Each row is a point on a tangle of strands that fork and nearly touch. The rows are in no order.
(in the rows, 128 means zero)
Two points are linked if the straight distance between their rows is under 102. Some points are linked to none.
q358: [120  85 136 103 180 103 135 124 107 214  97 131 180 177 154 141 159 137
 160  93 160 172 161  81 100 146]
q349: [ 93  72 133  75 151 122 160  91 100 149 125 130 132 161  77 143 118  97
 140 161 121 104 177 140 102  84]
q250: [157 141 139 140  84 130 133 158 147 108 159 117 111 111 140 105 128 200
 155 140  58 129 128 178 128 118]
q879: [175 170 146 132 138 159 103 162 136 166 112  88 145 112 160 134 152 103
 183  74 148 126  91 115 120 190]
q626: [142 129 133 149 116 123 196 164 167  86 131 117 120  97 102  93 124 155
 108 186 147 142 103 127 123  76]
q587: [112 128 127  99  97 168 118 113 127 101 113 128 106 102  85 131 119  57
  76 153 124 107 110 140 149 121]
q202: [ 95 132  97 147 164 127 128 123 133 112 114 147 138 116 108 154 117  90
 121 147 137 134 132 110 149 126]
q457: [172 197 143 156  99 136  74 153 121  95 132 115 124  95 174 107 136 146
 123 118  90  90 110 192 162 148]
q351: [162 141 152  61  79 148 139 134 126 119 110  72 117 137  69 123 109 102
 128 165 196  94 135 171 115 100]
q933: [ 95  85 123 167 179  99 145 135 128 184  97 166 176 171 173 143 134 196
 119 107 161 206 122  61 135 149]
q372: [127 119 123 114 105 126 151 116 127 103 156 120 111 128  99 119 128 144
 129 149  86 104 144 154 117  98]
q964: [162 119 155 102 107 172  89 142 121 177 147  97 144 142 133 130 172 106
 186  62  72 154 129 108  81 191]
q99: [133  76 152 123 144 104 140 103 138 157 129 170 137 173 153 121 157 160
 103  92 147 155 145 120 102 123]
q345: [133 144 134 149 100 165 104 158 144 136 158 119 133 109 133 126 145 154
 170  98  47 171 121 121 126 179]
q386: [201 147 150 108  48 148 171 164 160 112 109  58 120 108 105  89 143 159
  96 147 206 140  93 143 105 107]
q124: [134 148 123 118  65 135 132 115 104  85 170 106 116  92 111 115 125 137
 122 149  44  83 134 171 133 109]
q374: [151 164 162 124 143 122 187 167 133 169 120  73 128 117 129 125 141 159
 178 135 186  97 124 121  74 122]
q469: [127  86 135  67 112 142 131  96  94 143 147 118 131 158  91 128 125 103
 138 139  96  86 163 159  92 113]
q406: [118 107 126 139 156 132  90 121 122 170 124 150 166 166 160 153 152 131
 167  68 112 188 119  79 130 191]
q648: [198 114 147 103  82 160  84 133 145 145 102  96 128 138 139 122 157 105
  83  84 200 126  82 159 147 161]
q220: [ 65 124 100 162 139 129  98  79 121 117 129 187  95 106 140 156 102  73
  92 106 102 159 119  89 165 148]
q765: [192 132 153 123  66 161  91 151 154 128 116 102 122 127 145 105 172 132
 104  87 144 128  82 151 141 164]
q945: [102 158  89 178 166  82  95 103  97  81 146 179 128 132 165 147  92 156
 100 141  97 121 152 159 177 130]
q874: [121  77 145 125 133 105  97  75 134 144 132 202 103 173 170 119 136 126
  92  70 134 140 140 132 116 127]
q866: [132 109 134 163 171 119 123 145 129 181 111 142 177 152 173 138 142 175
 143  82 153 191 120  81 132 169]
q576: [134 130 123 117 169  88 149 125 113 104 122 133 137 147 118 129 116 135
 124 152 157  83 152 162 132  70]
q98: [ 82 152  80 174 189  92 100 120  97 101 125 176 159 150 154 157  93 149
 125 139 121 132 143 112 181 145]
q763: [ 61  89 101 127 137 121 141 109 126 139 156 159 131 147 101 153 120 146
 153 130  85 164 153  73 123 135]
q490: [ 98 124 114 151 118 127 113  94 134 106 141 174  95 118 137 129 128 111
  95 110  85 142 126 131 144 137]
q943: [118 144 104 155 177  79 108  94  95  89 132 174 131 142 150 139 112 127
  86 134 130  91 154 177 164 102]
q760: [ 97  54 134 133 135 103 158  94 150 150 140 185 110 164 135 130 136 174
 124 112 120 186 152  85  95 117]
q676: [149 129 163  90 150 130 129 148 106 210 109  87 154 149 144 135 159 113
 204  95 148 128 149 105  74 158]
q58: [144 134 137  63 103 150 102  98  66 138 141  86 136 140  94 136 110  84
 133 141 107  49 160 178 104 132]
q636: [159 201 138 175  96 154  83 175 141 107 130 110 123  70 156 118 133 146
 156 118  72 130  98 164 166 168]
q29: [159 141 140 144  78 151 111 174 149 138 162 127 122 113 164 119 133 205
 176 113  34 167 132 158 127 164]
q390: [166 164 156 125 116 161  97 164 130 164 142  80 133 120 151 122 158 125
 195  79  95 125 117 124  97 184]
q85: [155 150 132 139 138 171 157 174 160 150  89  65 121  73 124 114 137  93
 133 148 204 120  68  97 129 140]
q828: [162 144 141 124 100 156  89 135 136 122 131 113 127 124 135 111 159 119
 132  97  97 120 110 152 125 158]
q787: [135 124 118 117 141  89 127  96 106  83 136 165 124 161 131 117 120 141
  82 143 142  78 148 185 137  80]
q822: [103  98 116 123 175  96 174 131 138 138 118 128 145 138 104 141 127 144
 149 157 148 147 156  94 111  98]
q195: [102 137 115 144 127 144  93 125 117 134 154 136 145 133 133 150 129 134
 164 101  62 157 138 107 132 174]
q207: [167 109 161 107  62 168 127 151 158 144 165  98 115 119 119  94 179 165
 152  98  63 157 120 130  90 156]
q458: [133 118 129 168 156 111 211 161 158 123 117 118 144 104 129 106 117 179
 113 172 172 167 122 106 106  81]
q649: [149 150 155  66 107 160 100 128 102 134 107  75 125 135  88 132 109  73
 131 150 164  64 137 168 115 135]
q684: [ 75 141  84 148 185 112  84 100  88 130 122 160 163 158 146 170 113 109
 144 119 119 140 136  82 163 167]
q494: [112 118 126 175 135  87 132 109 148  80 136 206  87 137 169 114 110 152
  70 135 131 144 120 150 164  90]
q642: [ 85  64 123 144 165  91 169 108 142 172 110 170 144 160 145 136 137 174
 115 121 159 201 144  59 108 118]
q545: [153 152 136 124  52 126  90 101 104  85 161 128 104 116 141 110 145 146
  91 136  59 100 128 192 142 128]
q893: [113 114 116 170 182  69 154 121 138  84 129 196 122 155 149 123 110 141
  67 147 173 125 132 155 162  72]
q283: [ 97 105 121 166  98 104 110  90 156  81 134 211  62 117 168  96  92 116
  61 121 120 151 111 120 158  88]
q74: [154 193 117 140 156 121  80 121 102  92 111 122 133 108 152 132 115  88
  99 129 149  63 121 176 167 129]
q616: [ 88  84 125 125  82 137 107  77 154  99 127 194  65 114 141 103  93  70
  56 114 130 147 102  97 144  89]
q923: [123 111 122 148 147 105 151 149 136 142 151 132 148 145 137 131 114 209
 165 133 103 155 152 114 118 131]
q157: [112 141 138 114 161 145 171 157 142 168  92  84 137  91  89 144 126  89
 178 154 170 134 120  77 103 132]
q72: [182 159 146  79  47 144 145 154 145  99 123  59 108 115  82 111 130 133
 126 162 192 111 114 164 121  99]
q129: [139 134 138 138  81 132  97 104 136  99 142 161  93 128 150 108 143 143
  85 113  78 124 121 168 147 127]
q377: [157 136 154  80 151 109 169 142 122 135  97  91 141 149 108 118 114 122
 125 169 214  74 138 152 107  75]
q505: [131 108 132 114 133 154  76 114 101 177 138 137 150 165 149 155 166  94
 171  59  80 167 137  99  98 194]
q913: [120 114 119 128 115 119 186 140 152  83 157 124 110 116  87 109 122 157
 127 177 101 133 128 133 119  71]
q975: [187 130 135 120  95 127 138 155 146 106 105  97 128 131 121 110 127 129
  62 140 232 121  92 169 154  97]
q114: [ 71 115  73 142 160  90 147 116  91 114 157 135 145 142 103 151  87 164
 173 170  90 105 172 112 139 103]
q106: [123 107 137 100 163 114 114 138 103 198 127 110 178 176 150 150 151 127
 203  88 121 161 164  83  91 167]
q912: [177 161 172 110 139 148 133 166 124 202 104  71 145 125 157 126 163 122
 189  90 179 118 114 111  77 173]
q453: [128  88 145 106  87 141 100  95 122 139 171 154 108 156 135 120 159 134
 127  84  57 137 148 136  93 147]
q606: [145 123 135  97  78 158  86 111 126 108 110 126 107 135 110 124 142  82
  77 123 144 105 113 166 145 137]
q371: [ 95 122  98 123 165  95 169 135 118 123 140 114 136 133  92 147 103 138
 178 173 130 101 165 115 118  88]
q639: [ 38 135  83 168 142 134 113  99 118 103 141 177 123 111 120 167  89  99
 106 138  87 161 125  58 171 158]
q825: [128 139 125 151 105 131 138 145 160  80 131 141 102 101 120 109 137 128
  94 154 113 132 103 141 156 112]
q437: [144 203 120 144 118 129  95 137 113  83 133 108 123  84 140 116 118 117
 123 145  98  74 123 171 161 133]
q549: [ 67 114  88 134 142 118 132 130 106 131 156 125 160 155 105 152 102 173
 195 150  74 132 150  75 132 144]
q170: [ 61  68 114 116 105 123 163  86 131 129 172 168  96 143  94 142 110 142
 137 125  70 150 162  97 102 101]
q559: [147 169 138 119  98 172 113 157 145 124 127  85 124  84 108 116 149  93
 151 118 110 103  97 128 126 149]
q418: [134 171 129 161 111 161 121 168 158 107 130 103 124  72 120 119 135 126
 150 129  89 136  97 126 151 153]
q764: [176 132 132 135 133 149 145 163 154 133  93  86 131 101 131 109 137 110
  88 139 219 117  72 125 142 122]
q546: [ 90  72 137 100  95 123 144  72 143 119 157 183  81 154 115 116 121 131
 107 118  90 140 147 115 100  92]
q646: [113 113 110 189 194  77 170 148 147 111 117 175 136 126 150 131 108 142
  76 148 193 154 116 123 167  93]
q681: [102  72 144  98  92 136 121  78 157 123 125 185  75 147 123 114 118  98
  74 110 138 143 123 107 114 100]
q905: [139 203 119 128 128 126  88 120  81 115 152  91 130  91 143 135 110 105
 162 128  77  65 143 167 129 156]
q499: [ 99  97 110 149 164 107 198 151 153 136 126 125 148 125 109 128 115 190
 145 174 146 181 147  69 105 106]
q96: [148 147 147 122 154 100 198 163 134 134 111  85 134 120 119 114 121 156
 139 167 201  94 128 129  94  78]
q769: [122 168 120 152 166 129 133 161 138 135 115 104 147 109 131 143 122 130
 173 126 155 129 121 102 141 148]
q916: [129 108 134 124 181 131 166 141 140 175  75 102 154 109 117 130 134 101
 142 142 198 149 121  80 111 122]
q180: [151 187 133  88 103 151  94 119  78 131 146  75 125 111 114 130 118  81
 157 131  99  49 143 165 108 147]
q446: [202 126 150  89  83 140 108 139 138 140  95  81 132 143 118 127 131 109
  87 107 237 121 111 177 135 129]
q780: [ 96 112 129  97 126 142 109  75  96 134 133 151 117 130 104 151 120  69
  98 123  94 107 147 138 120 132]
q309: [122 164  93 157 162 129  93 108 111  89 105 148 127  97 133 144 117  57
  80 139 137  95 106 153 187 133]
q915: [123 120 109 172 171 113 152 146 155 104 117 149 133 118 134 128 128 132
 108 147 156 152 119 114 157 114]
q426: [147 133 144 123 134 183 163 164 164 179  89  58 133  74 101 124 147  92
 161 137 174 142  84  74  93 150]
q295: [147 144 126  85 141 103 151 120 102 101 120 111 130 155 101 124 102 120
 125 179 181  48 150 181 126  65]
q311: [ 88 131 102 138 154 138 128 106 120  93 112 156 111 101 101 139 109  55
  73 162 133 110 122 130 156 109]
q176: [ 63 130  96 163 138 147 105 122 124 122 141 156 138 128 120 156 119 126
 141 123  84 178 113  63 160 177]
q930: [159 127 135 143  94 113 121 130 129  99 160 157 115 143 163 110 129 208
 124 123  61 125 136 204 136 112]
q497: [110 103 134  99 195 103 153 132 118 202  76 113 176 153 136 143 137 110
 156 125 187 147 159  90 113 122]

A fork is a point with three links. Follow the links from the first point to the second and name the forks in between, in order.
q822 / q828 | q311 q437
q649 / q283 | q58 q437 q311
q490 / q606 | q311
q349 / q912 | q58 q437
q964 / q180 | q437
q157 / q283 | q437 q311
q616 / q72 | q311 q437 q58
q764 / q351 | q437 q58

A fork is a point with three links, a tip a point with one. Leave the first point through the second and follow the links. Name the first fork or tip that comes.
q124 / q372 | q311
q879 / q912 | q437
q418 / q559 | q874
q545 / q129 | q930
q374 / q96 | q684
q684 / q98 | q374

Name the points in between on the shortest way along the links from the first point to the second, in order.
q587 / q505 | q311 q309 q74 q437 q457 q636 q418 q559 q828 q765 q648 q446 q975 q764 q85 q426 q157 q916 q497 q358 q106 q676 q912 q879 q390 q964
q220 / q546 | q490 q129 q545 q124 q372 q913 q626 q458 q499 q822 q371 q114 q549 q763 q170
q58 / q822 | q180 q905 q437 q74 q309 q311 q202 q915 q646 q893 q494 q283 q616 q681 q546 q170 q763 q549 q114 q371
q372 / q930 | q124 q545 q129 q490 q220 q639 q176 q195 q345 q29 q250
